Each row is a point on a landscape with many valleys, with its height.
A ball rolls from a point to the lowest of its 2 nearest points, and stops where none of them is lower. Distance is the straight distance between rows; heights are no part of it.
kuvu: [-12  37  18   9 -19  11 -30  22  32  -7 -15   3   6  62  41 -23 -14  26
  -7  24   6  19  30 -50   4 -56  19 -26 -18  48  -9   3 -36  25 -25  -1
  35   8  14 -23 -24   6   1  -4  28  -4  17 -23  12]  h=372
roluf: [ 32  66   5 -15 -14  11  -1 -34  32  50 -33 -11  13  52  10 -11 -26 -25
   9  26  50   4 -39   1   7   4  30  19 -16 -20   7  34  -2  -5 -11   9
 -28  12  31  29  18  21  15  11  -2 -19  23 -10  11]  h=826
sovo: [-22  23 -44  -5 -24  -2 -60 -24   6  22 -14  -9   5  14 -34 -20 -15  60
   9   1 -24 -22  18 -41  -7 -21  57  20  11  30  26 -17 -14  -5 -18  -3
  12  13   2 -33  12 -51  21  21  20 -46 -30   9   1]  h=127
Petot: [ 11  14  17  -7  17  36   9  -5   6 -16 -28   4  31  38  48 -38 -20 -24
 -14  42  31 -11   7  14  -3   6 -23 -13   2  23  -6  15 -14   7 -16  25
  14 -12  38   2 -31  43  25 -13  13 -19  -2 -32  27]  h=355
Nozok: [  2 -28   1  19 -15 -42  74  40  33 -49  -7 -16  -5 -28   8  49 -12 -25
  -9  27  55  10  -9 -16   6  -7 -35  23 -11 -11  29 -37 -50 -12  46 -78
 -24 -19 -45  51  18  -1  -2  27  29  17  -7 -25   3]  h=779
kuri: [ 10 -36 -19 -13  26   9  -6 -25 -12  40  -2 -20 -20  -2  -8  12  13  18
 -33   7 -19   9   5 -14  24   1  24   1  35 -39  -1   3  -8   1 -15 -16
 -12 -10  20   9  32 -37 -44 -20 -51   0  12   4 -22]  h=374
gavi: [ 28  26  81  25 -18  -7 -41  12 -18  12  45  11 -17  20  30  12  40   0
   2  16  33 -12 -33  33 -30 -25  32 -25  -5  21  10 -10 -43 -15 -20 -26
  -5 -29  21 -26 -20  42 -52 -20 -14  15 -20 -46   1]  h=399
rokad: [  0 -13 -23 -17  15 -13  19 -22 -23  29  20  -2  15 -43 -34  15   7 -60
  33 -22  -7  -4  -6  38 -55  20  -4  12 -11 -32 -11  26  55 -28   8  32
 -26  -4 -35  27 -26  16  42   2 -10   9 -18   4  -6]  h=412
Zibe: [ -2  21   3   7  16  30  29  15  20  -6   9  -9  53  48  47 -36 -32 -33
 -14  18  40 -15 -29 -13  27  15 -27  -5  -3  -8 -11  46  -6  17 -11  35
  -4 -21  31  31 -28  39   9  17   2 -35   2  -3  16]  h=389
dud: [ 10  41  -3 -28  -4  11 -33 -34   4  11 -42   1  11   6   2 -57 -31  22
  14  19  -6  -6  29  -3  19 -26   3  30  -7  33 -12   3 -11  -6 -24   6
  -1  15  35 -12 -18 -19  43   6  35 -25 -17  12  22]  h=440
lires: [ 13 -11  37 -12  50 -35  -3   7 -22  14  50 -23  20 -40  -8  22  30 -44
  19  -1   9 -17  11  42 -79   6  25   0   4 -29 -32   5 -12 -51   3  -9
  18 -19  -1   8 -27  35   8  -6   8   6 -10 -21   3]  h=204
Nedo: [ -8  68  42  14 -11  49 -57  10 -10  37   0   4  31  51  14  -2  17  65
 -24  -1  20  10  19 -42 -32 -34  53 -10 -10  63   2 -15 -17   1 -23   2
  31 -17  -4 -61 -17  -9 -25 -24  -7 -31 -23 -11   3]  h=365
Zoto: [-36 -24 -30  15 -45   5 -42  -1  33 -11 -19  10 -15  17  21 -17   1  41
 -14 -24 -44  10  33 -59  42 -47 -10   7   5  11  18 -17 -13  56 -21   8
  -3  16  13 -20  -3  -6 -16   0  -4  -3  20   8 -15]  h=551
pilag: [ -6 -33   0  -3  15 -26  19  37  31 -22 -19   8  -8  31  -4  31 -12  15
 -13  29 -19 -10  14 -30 -14 -12 -17   2  29  -8  -6 -17 -35 -39  19 -54
  -9   8 -38  42   9 -29  13  14  40 -35   5 -26   6]  h=736
gogo: [-33  27  -7  27 -24  15 -48  42  10  24   3  25  15  70  31   7 -27  68
 -33   0 -35  14  14 -58   3 -27  40 -21  -3  43 -12  -6 -11  23 -14  -5
  49  -3 -39 -35  -7 -64  -8 -11   6 -41 -16  14   2]  h=284
rafof: [ 13  31  44 -12  35  -2  17   4  37  27  13 -41  15  26  25  31 -21  -4
 -40  41  26  34 -10  -7  -8  -4   9  10   6  -3  -4  19 -36 -24  -7 -24
   0 -21  14  49  -2   3   1  -4  -2 -10  -5 -33  16]  h=861
bivu: [-41   0 -21  25 -42 -27 -28  27  24 -18  32  -2  30  43  28   4 -11  36
 -40 -24  11   6 -36 -33  35   6 -12 -20 -12  20   3  17 -18  41  29   7
   9 -10  -8 -36  19 -20 -46  12  -4  13  24  20  -9]  h=591
Subin: [  5  -1  14  32  10 -26  13  24 -13 -45 -31  -8 -53   2   0  15   7  42
   9  -9 -24  12  46  -2  35 -22 -30 -28  -5  55  42 -38 -29  -7  -4 -52
  24  10 -16 -23 -10 -16   3 -23  30  26 -14 -45  15]  h=273
subi: [ -6 -32 -33  -9 -27  13 -35 -16 -17   6  10  39 -17  -1  -1 -14  27  -9
   8   3 -31  20   9  37  -1  19  -5   2   3  -1  12 -12  37  32 -23  41
  11   9  42 -12 -15   0   8  -6 -22  21 -23  34 -14]  h=636
Filuk: [ 38 -22  47 -44  56 -18  31  27 -19 -28  -4   8 -45 -73 -43 -17  13 -34
  10  10 -22 -13  -1  30  -8  -8 -58 -17  -8 -11 -22   0   2  14  -4   2
   6   5  38 -16  10  32   5 -40  -3  50  57  16  13]  h=538
zad: [ 10 -15 -35 -28   3  29  -8 -32  -9 -24 -37  10 -18 -67 -64 -36 -16  38
   3 -11 -15 -31  18 -37  27  24   6  31  -1   3  18 -23  -5  -7   0 -13
 -13  -7  20 -26  50 -28  34  18  17   2  35  18  29]  h=339
zerim: [-13  23  10  17  10  13  26  24  42 -25  39 -25  57  38  33 -12 -21  -5
 -28 -12  43  10 -49 -39  25   3 -16  -3  -7 -14  -3  49  -4  28  -3  22
  -1 -16   8  16  11  32 -12  31  -9 -16  25  10  -4]  h=318
Tar: [-24 -55 -35   1 -26 -18   1   5 -18 -40  12  20 -13 -24 -46  -8  32   5
  35 -29 -23 -13  11  12  14  33 -17 -11   0  34  13 -24  15  22  29  26
  -4  25 -14 -45  -8  -5  23  18   8  30  -6  22  -6]  h=492
tib: [-13  -9  32  24  26  -9  17   0   8  -5  39 -50  10 -31  29  15   6  10
 -47 -11  32  14 -17 -10  20 -24 -11  14   3  -2  36  11 -47   5  16 -45
 -40 -55   5  12 -16  18 -53  -3  -9  25 -15 -45  -9]  h=601
rel: [  5  16  58  11  25 -23 -22  -9 -14  31  55 -27  15   6  15  26  37 -13
   1   3  29 -18 -21  31 -46   1  43  -2   9 -13 -16   3 -27 -24   5 -19
  -2 -28   9   4 -13  33 -29 -12  -4   4 -14 -39   7]  h=322
gat: [ -4  11   6 -13  20  -1  29 -20  27  28  30 -33  21 -33  13  19 -11 -26
 -42  14   8  36 -11  -8 -16 -31  10  51   0 -34   8  15 -14 -28  20 -19
 -31 -15 -17  68 -17   4 -14  19 -16 -10 -27  -4  -5]  h=877
givo: [-10 -43  26 -16  41 -68  53  42   5 -35  -1 -23  10 -19 -20  23  11  -1
  10  -1  -2 -10  32  -8 -16  -6 -50 -15  23  -9 -14 -14 -28 -39  31 -47
   8  -1 -31  26   7 -19 -19  -6  16  -5   3 -13   1]  h=709
lufen: [-11   4 -17   8 -42  24 -60  -2 -12  25  30  64 -10  15  16 -24  21   7
  -1  -3 -39  31  17  23  -9 -35  14  25  -6  11  25 -12  22  23 -41  37
  20   4  45  -9 -45   0   2  -9  -1 -12 -52  43 -12]  h=663
Zit: [ 19  -5  18 -11  44   4  14 -18 -28  23  27   3   1 -50 -31   7   9 -59
  31  -6  15 -47  -4  44 -71  20  25  22 -17 -25 -39  14  19 -41  -4   9
 -36 -34  -5  18 -14  28  41  -7   5   2   8 -19  30]  h=329
Veb: [ 41  52  26  -9 -46  29 -56 -40 -29  27   0  46   5  -2 -17   1  15 -24
  39  12  32 -28 -32  59 -52  36  54 -12 -33  26 -21 -17  33   2   1  31
 -10  15  22 -37  -3  27  41 -14   6  10  -9  -4  25]  h=502
mavo: [-29 -37  14   7   9  -3 -12  29   3 -23  23   1  -2  25  17   0  32   5
 -12  11 -11 -13  24   1 -29 -52 -32 -14   5  25 -14   5 -12   4 -18  22
   3 -22  10  -7 -52  25 -17 -22  -4  -7  -9 -17  -4]  h=158
geni: [ 11 -39 -44   6 -16   2  -5 -10   2  48  -3  -5 -23  33   3  28 -11 -22
 -16  14 -23  18  -6  17  27  32  10 -16  14 -54 -11  15  37  43 -18  15
 -14   6  -3  28   7 -42 -29 -14 -64  10 -14  17 -32]  h=443
rig: [  2 -13  17  17  24 -48  35   6 -16  52  31 -18  18 -41 -38  34  19 -66
  67 -62  36 -11   4  39 -64  20  -2 -10 -32 -48 -35  39  58 -51  31   8
 -10   5 -47  23  -5   6   8  13 -10  27  -9  -3 -20]  h=477
duti: [-32   2 -10  18 -41  16  36  -6  30  -6   3   8  -1   9  63  11 -29 -37
 -16  20 -57  43   9 -24  43 -46 -18  27   8  23  33   7 -23  27  13   9
 -17  35 -27  11 -25  14  -9  18  36   4 -13   1 -10]  h=480
zaf: [ -9  15  -1 -13  56  20   6  -4 -11  -2   9 -29  43 -17  -1 -29  10  18
 -33 -25  26 -12 -31 -27 -19  22  12   5  15 -52 -13  22  -2 -18   6   4
   2 -17   5   8  47  14 -25  17 -26 -30  45  30 -11]  h=306
tif: [ -1  17 -45 -11 -10  -1 -45 -46   9  -9 -40   1  13 -42 -40 -26 -23  59
   0  -1 -28  -9  27 -32  20  -5  35  31   9   5  27 -24  -8 -25 -13 -23
   6   9   5 -15  41 -49  35  15  28 -32   2   9   5]  h=234
Savin: [ -4  -1  38  -7  35 -85  61  38 -18 -21   6 -37  -5 -32  -8  21   1   0
   5   5  11 -16  23  17  -1   7 -37 -28  10   1   7 -19 -46 -30  25 -48
  19 -17  -5   4  12  -4 -52 -45   8  24  -5 -33  -2]  h=679
mupa: [ 31  56  13   0   9  40   2 -42  -7  45 -31 -16 -22  -8  26   5  -1  14
 -53  12  -5  32  12  10  31  -5  13  32   6  -2  35 -12 -23 -12 -19 -37
  -6 -26  32  40  -8  -4  -7 -41 -14  11 -21 -21  12]  h=541
kur: [  6  20  -1 -23 -35 -14 -28  30  39 -19  -8  15  -7  66  -2 -24  -8   2
  16  28   6  11   2 -21 -21 -28  18 -30 -16  34 -31  -6   0   7  16  19
  53  38   0 -10   4   5  41  25  33  -6  14   4   7]  h=433
nukal: [-34   0 -30  10   6   8 -37   8  -2  11  -6   5   1  34 -17  10 -10  59
 -14 -12 -50  -1  28 -38 -11 -13  47   3  32  20  11 -19 -10 -14 -28 -14
  36  14 -29 -14  -4 -68   4   8  10 -51 -47  -7  -8]  h=222
vopes: [ 16  58  48 -10   0  27 -58 -19 -23  10  13  17   9   4 -20 -14  36  35
  14  -5  12   7  22   6 -51 -21  60  -3  -6  48  -5 -26 -20 -24 -28  -4
  27   1  22 -62 -14  14  11 -19  15  -7 -13  -9  16]  h=411
vamap: [ 33  47  35  14  11  23 -10 -41 -18  15  11  -2 -11 -34  16   2   3 -23
 -17  12  13   4   5  39  -1  -8  20  35  -2  -5  25  -9 -32 -30 -26 -13
 -22 -42  38  39 -45  48   2 -26  -3  -2 -17 -36  34]  h=587
gamos: [ 21  33 -43 -21  -4  21 -32 -60 -30  44 -34   3   0 -32 -38 -19 -17  -5
  30  -1  -4 -22  11  22   4  73  48  23   0 -11   8 -18  34   2 -15  20
 -13  11  22 -15  33 -20  49  -1  -9   1 -17   9  11]  h=292
Kud: [-11 -29  47  20   0 -29  -7  21  30   7  41 -30   9  37  27   4  10  19
 -32  -1  41   1 -25 -16  13 -45 -14 -24  -6  -4 -20  35 -32  20   0 -16
 -35 -45  22 -11  -7  13 -66  -8 -16  23  15 -33 -15]  h=549
zel: [ -6 -30  24  -4  50 -54  67  30 -13  10  19 -26  36 -50 -15  11  20 -45
  48 -49  28 -14  17  32 -36   9 -20  -6 -11 -38 -37  24  25 -41  44  -5
  21  10 -34  14   2   7 -24  14   7  23  -2   7 -18]  h=529
Milom: [-60   0 -33  47 -48 -15 -17   5  22  -7  38   9  39  25  64  22 -42  23
 -36 -14 -21  20 -23 -57  34 -18   6   9   2  26  21  27 -33  44  24   4
 -10  -7 -39 -29  -3 -29 -21  20  26  -3   6  -6   5]  h=557
gak: [ -3   2   4 -16  27  20  37   3  -6 -34  -1   1 -16   5 -40 -12   5  -8
  30 -19  26 -22 -18  15  -5  36 -20  -4 -11  -4 -17  12  35 -12  -4  24
 -16   6   1   2  17  28  33  15   6  22  29  13  22]  h=718
foge: [-29 -75 -14 -11   1 -30   2  32 -16 -23  40  10   2 -12 -53 -12  47  -4
  41 -23 -12 -45  16   9 -42  -8  -8 -15  11  12 -28  -7  31  -8  16  36
   8 -10 -18 -37 -24 -10   1  14  -3  -1 -12  18 -19]  h=403
filog: [ -4 -52 -19  19   3  15  16 -37   3  29  21  -7 -17 -23   7  -5  27 -17
  13 -30  13 -21 -22  21   6 -11   5  20   0 -55  -7  22  43  11   8  13
 -62 -16   9  36   2  10 -23  27 -27   2 -17  -6 -26]  h=687
lin: [ 14 -30   8  10 -11 -18  41  10  -7 -34 -35  12 -55 -37   3  40   4  14
 -20   1 -61  38  33  -8  53 -26 -50  10  12  22  41 -37 -20   2   5 -44
   9  27 -24  16 -10 -12 -17 -26  -3  14 -10  -2  -6]  h=100
popi: [-39  77  14  26 -21  13 -45  31  24  29  14   3  33  63  44  -2 -29  43
 -14  11   8  19  14 -66  -6 -55  41  -5 -27  57  -1  12 -35  21 -18  12
  44 -16 -10 -35 -34 -20   1   8  17 -34 -11  -8  17]  h=326
zuz: [ 56  45  70 -21 -26   8 -49 -13 -22  18  13  42  -7  -5 -24  19  33 -14
  33  21  22  -5 -25  51 -69  -6  62 -19 -25  35  -7 -29  -6 -29  -2  -7
  17  13  15 -41  -9  40  14 -22   1  27   6 -21  14]  h=463
pigus: [  2   4   9  -4  -3   9  30  19  38 -62 -13  -1 -16  35 -26  -7 -20 -14
  41   0  32   1 -24  -5  15  27 -23  -4 -20  12 -19   1  17  -3  -3  14
   9  34  -2   7  18  29  54  33  34  15  49   3  21]  h=751
mov: [  5 -22  14   0   0 -19  56  33  50 -16  -9  -6 -12   9  29  49 -20 -39
 -26  42   1  36  14 -33   6 -37 -23  32   1 -12   9 -16 -45 -21  22 -49
  -9  -2 -41  72 -17 -13  10  17  25  -9  -8 -24  13]  h=757
temaz: [  6   2  24 -10  60 -36  42  28 -30 -27  35 -32  20 -59 -30  -9  19 -25
  27 -47  43 -16  -8  23 -17  36  -9 -13 -16 -24 -13  -6  -6 -23  22  -7
  17  -5 -15 -14  22  32 -14  10  15  33  43  17   5]  h=596
Mas: [  1 -26 -44  30 -11   4   5  17  -3 -37 -43  12 -10  27 -22  19  -4  36
  14  -5   5 -32 -28 -21  33  46   1 -36  27 -29  -4 -16  18   8  -3 -18
  13  25 -26 -26  77 -33  -8  18   3 -38  36  28 -13]  h=548
kufut: [  6 -12   0   1   2  -4   3   7   3 -16 -19  21 -35   6 -38  30  17  29
  23 -24 -56  17  44   5   2 -23   5  -4   3  56   8 -23  -7 -35 -21 -36
  35  26 -19 -12 -17 -48  30  -7  31   9 -21 -19  12]  h=379
Dez: [ 15   3  13  -5  -3  -8  33   2  22 -34 -18 -15 -35 -23  26  -1  -8   0
 -28  11 -19  43   8  -5  46 -16 -46  -1  -1   6  37 -17 -29  13  13 -33
   2   2  12  33 -12  27 -10 -10   1  31  17  -3  -2]  h=265
Zase: [ 10  30  17   1 -39  12 -53   3   9  -6  20  39  -8  26  37 -26  18   9
 -20   1 -15  52   3  13  16 -41 -11 -23 -13  13  15   3  -6  41 -21  23
  34   5  55 -12 -41  36 -12  -3   5  17  -1  23  -6]  h=656
Kazum: [  9 -11 -11 -16  32   7  20   9 -36  -3  -3   6 -19 -19 -71  -2  16  -7
  35 -29   3 -39 -14   2   3  63  16  -9  -8 -12 -19  -7  37 -14  -4  19
  -5  18 -15 -36  54 -12  28   9   3  29  41  29   8]  h=680
temit: [ 12 -34 -40  -5  21  25  21 -11 -24  11 -46  -3 -16  -8   8  23 -21   7
 -40  33 -39   5  14  -3  30  46   9   2  36 -36   8 -31   2  -1  -2 -27
   2 -10 -23  43  14 -46  -4 -29 -38 -19 -19   3  -8]  h=293
tefig: [-20 -72   7  -3  21 -11  27  19   2 -33  20   3  -3  -5  -9  -9  37 -24
  32  -6   9 -42   9  27 -43 -26 -49   1   6   4 -35  15  23 -12   9  22
 -12 -13  -3   3 -28  20   2  10  -2  -2   0 -14 -13]  h=301
riber: [-38 -36  -2  15   1 -24 -24  11  26  22  54 -26  34   6  -9  -6  14  38
 -18 -42  21 -13 -31 -39 -20 -26  19  -2   3 -21 -32  33   4  18  31   8
 -13 -27 -14 -20   4 -26 -58  25 -33 -21  -3  11 -31]  h=447
foza: [ 28  53  35  10 -15  31 -44 -31 -18  16   6  33   3   7  41 -18  12  12
  -6  11  -2  24  -2  35   7 -25  15  -3 -10  16  23   6 -24   6 -49  -2
   4 -12  60  -4 -31  30 -10 -19   3   4 -31  -9  17]  h=627
dotum: [ 26  17 -21   4 -56  23 -46 -14 -20  41   3  41 -17  47  -6   2   6 -29
  38   9  28 -33 -23  59 -38  37  33  -7 -31   0  -5   3  50   3  -2  43
 -18   8  14 -15 -13   9  36  -6  -7   5 -30   1   9]  h=532
Meb: [  8  37 -13 -12 -28  26  25 -15  31 -37 -37  17  -8  -4   3 -37 -51 -35
  35   3  -2  11  -4   4  36  20 -35  18 -35  16 -17   4  34  26   2  22
   0  27  14  19  -6  18  71  27  39  12  20  12  28]  h=782
zal: [-14 -81 -15   5  -5 -14  18  -9   2  -8   9  -9 -30 -32 -19  -9  30  -6
  14 -27 -17  -5   7  -8  29 -17 -27   9  11 -31  -6   0  20  25  19  10
 -30   4   6   1   9  -4 -42  21 -27   7   5  12 -44]  h=645
nalo: [  7  42  -3   0  20  45  -5 -30 -26  57 -19  -7   6  20  34  24 -14   0
 -38  15 -31  18  14  25   3  23  14  25  13  -2  16  10   4 -21 -27  -7
   8 -21  10  29 -22 -15  -2 -39 -27 -16 -43 -25  13]  h=508
dano: [ 12  16  -8   8 -29   7 -12  33  28 -39 -56  36  -1  55 -18   8 -13  28
  35   2  15 -14 -39 -32  -2   8   6 -35   4  -6 -34 -12  22  -4   6 -16
  38  58 -33 -25  71  -9  31  29  39 -36  49  16  -9]  h=511
Pako: [ -5 -26  31  18  -6 -17 -33   9 -10  10  53  -1  12 -11  13 -15  44  23
 -17 -35  35 -16 -26  -5 -14 -33  14 -35   3 -21 -31  26  -5  19  13   7
 -22 -45  24 -24  -4   7 -84  -6 -36   9   0  12 -21]  h=499
zitab: [ -6  17  49  11  37 -54  43  23 -19   4  37 -62  11 -57  19  18   0   3
 -33 -10  14  14  -7  10  16  -6 -22  -2  12 -12  19  -7 -40 -15  30 -53
   5 -35 -11   3  -5   0 -73 -33  -9  36 -16 -27 -18]  h=643
Reg: [-11  -9 -24   9 -38   2  46   2  12   3 -11  14 -13  -7  39  47 -20 -48
 -29  31 -51  31  17   1  15 -16 -28  17   5  10  20  -6   4  -9  20   1
 -24  47 -66  24 -23  -6  15   2  25  -3 -28  -7  -8]  h=439
rotar: [ -6 -60 -29  11  19  23  29  15 -36 -28 -33   0 -27  32 -24  -2  13  13
  30  -1  16 -45  -1  -7  42  59  -6 -28  30 -30 -15 -20  34  19 -18  17
   0  12 -23 -24  61 -17 -26  18 -42 -13  18  20 -23]  h=586
fenor: [ 23  63 -18 -42  11  10 -26 -47 -17  27 -40  -1  22 -30 -28 -53 -47  13
  23  17 -12  -4  10  23   4  32   7  37  -7  17 -18   0  14 -22 -10  11
  -3  21  28  -1  -4 -35  66   7  18 -19 -29  35  22]  h=381
deki: [ 10  -4   8   2  -4  22  18 -23   1 -38  -1   1 -13 -53  14 -41  -3  -6
 -28   4  21  13  -2  -1  33 -31 -37  27  -8   1  39  -5 -27  22   4   0
 -41 -30  35  32 -30  57  -4   0   3   6   3  -2   9]  h=391
pon: [-13  17 -26   5 -40  16 -65 -31   3   7 -21  23   7   6  11 -59  -6  44
   5  -4  -4   5  26 -23  28 -24   5  15 -10  24  15 -11  -5  38 -25  27
  -8   6  55 -37   9   1   5   7  16 -10   6  26  -3]  h=501
sil: [ -2 -43 -53   0   7   0   7  -7 -34  33  -6  -1 -11 -10  -5  23   6 -50
  28  -2 -19  -6  10  37 -13  52  -8 -14  17 -48 -11  10  61  17 -15  42
   8   1 -20  10  -6 -23  -1 -13 -62  13 -24  22 -41]  h=493
Ziba: [ 18   6 -58  -7  -2  20  -6 -37 -24  27 -51   4  -3   6 -18   1 -25  11
   3  16 -14  -7   7  14  10  74  33 -12  18 -25   8 -17  28   7  -4   4
   2  10 -11  11  41 -41  26  -9 -20 -12 -14   5   5]  h=200
nepa: [ 23  -6 -22  -2 -25   3 -24  -4 -44  35   5  23 -23   2 -28  22  25 -47
  40 -18  22 -11  -6  52 -44  58   3 -33 -18 -32 -16  11  71   2 -11  50
  -5   3 -10 -14   2   7  16 -30 -41  23  -6  25 -11]  h=537
sadav: [ 37  59  -7 -16 -22  25  13 -44  22  13 -59  -1  -9   4  -8 -43 -60 -21
  37  23  48  -6  -6   5  32   9   1  34 -38   2 -18  19  19  -3  -6   7
 -35  20  27  15  19   0  59  18  30  -7  35   6  32]  h=805
regi: [ 23  23   5 -41 -27  18 -19  11  28 -19 -31  24  13  51 -39 -24 -14  17
  34  21  20  -8 -28 -28 -41 -13  26 -17 -16  42 -33 -15  21   0  15   7
  30  57 -13 -42  52 -17  51  39  27 -16  38   4  -1]  h=478
memar: [  1  15 -30   0   0  15   0 -30 -27  44   0   4  10 -13  14  22   1 -41
  -5   9 -24   2  10  46 -41  20   5  29  12  -6  19  14  30 -22 -15  27
  -3 -10 -11  35 -44   3  30 -26 -16  -2 -44  -9   7]  h=470
kuz: [-20 -64 -25  19  42  -5  55  17 -38 -25   1 -13 -17 -29 -45   4  23   6
  51 -40  18 -44   4  -4  33  49   2  -1  13 -37 -20  -9  48 -16   6  11
  -4   3 -51 -16  48 -20  -2  30 -23   2  19  21 -18]  h=632
Getel: [ -4 -28 -42   0 -23 -46   4  10 -12  -7  -7  18  -8  -8 -36  43  19  -1
  25 -12 -41   0  24  27  -2  29   7 -18  12  39  13 -18  12 -32  22 -10
  24  32 -40  -7 -11 -40  20  -6  18  28 -29   4  -2]  h=445
buzom: [ 22 -23  17 -34  25  33  12 -17  -8 -31 -21  21 -45 -76 -58 -23   3   9
  -3  -1 -34 -13  15  -7  14   4 -27   8 -10  11   0 -21  -1  10   2   6
 -23 -13  45 -12  12   4  25 -21  12  43  50   7  35]  h=449
Bevu: [-43  -3 -33  -3   8  -8 -25  13  18   3  26 -32  52   1 -16 -10 -15  44
 -26 -26  -5 -21 -34 -48  -9   2  17   6  20 -35  -4  22   3   6  12  17
   4  -5 -20  -1  42 -24 -25  29 -28 -52   9  42 -29]  h=392
loto: [-47  -5 -15  36 -44 -13  21  10  29 -46  19  -1  27  -6  60  26 -34  -6
 -42   1 -28  46 -24 -37  49 -24 -34   9  12  13  35   8 -28  35  50 -11
 -26  22 -47  -3  -1   2 -40  19  27  -1  10   9  -9]  h=521
kekan: [ 30  57   2 -25  10  12  20 -19  47  -6 -15 -27  18   9   2  -8 -30 -12
 -28  34  52  24 -24 -16   8  14   7  21 -16 -25  12  18 -22 -15   5 -18
   4  -1  22  47  28  23  14  25   9 -21  28  -4  17]  h=843
Zemul: [-25 -19 -33  13 -53 -27  15  16  25  34  -5  21 -24  34  44  57 -45 -45
  -3  11 -79  21 -22 -10   9 -26   5   5  20 -13   7  20  17  14   9  14
  -2  44 -72  27 -17 -38  11   1  11  -6 -31   4 -15]  h=479
Mem: [ 15  -5   1 -18  14  -4  34  -2   5 -17   0  -5 -12 -34  15  21   3 -38
 -21   6 -20  44   7  34  -3  -1 -43  -2  -7  -3  25   5   6  -4  10  -8
   1   5  -8  52 -36  31   0 -20  -9  31  -8  -1  -4]  h=367
muke: [-17 -57 -19  -4 -15   3 -32  -3  -3 -13  -3  14 -24 -10  -7 -24  27  26
 -15 -10 -34  16  18 -17  32   2 -32  -8  20 -16   6 -21  12  65 -21  29
  -1   9  40 -20   6  11 -28  -4 -32   3  17  36 -28]  h=595
Mele: [ -7  41   6   7  32  -2  16  20   4 -29  24 -49  49   1  14  -6  -4  12
 -31 -23  51   1 -50  -7   4  45  -4 -22  -1 -16   5  27  -6 -10  18 -10
  14 -11  -5  -9  50  18 -43  12 -25   5  45  17  -6]  h=179
vero: [ -1 -21  10  13  11  37  -3   7 -23   1 -26  13  -6  69  59 -18   1   0
 -16  39  -4 -26  16  15   4 -14 -30 -16  11  31   3   4 -11  22 -13  21
  -2 -17  30 -16 -24  21   1 -33  -9  -7  -5 -38  10]  h=281
peba: [  4 -36  30 -12  45 -18  26  19 -27 -30  -3 -11 -18 -47   8 -25  26  -1
  -5 -10  -5  -6  11  16  10 -18 -60 -32  12 -20  -3   0  -9  12   8  -8
   6 -22  21   0 -12  39 -40 -38 -19  16  27   4 -16]  h=469

Two balls start at each pair of points below. Name the first point that both come to, or write none.
Zoto / Zase -> none
regi / pilag -> none
vopes / foza -> none

Call two points neighbours if one is among the 2 nearest of the other. Go from one point of each pair to the other, from neighbour to neighbour, staying as low as possible. Name the highest point that can't be avoided.
Mele / lin -> Tar
Mele / mavo -> Zibe
sovo / Ziba -> nepa
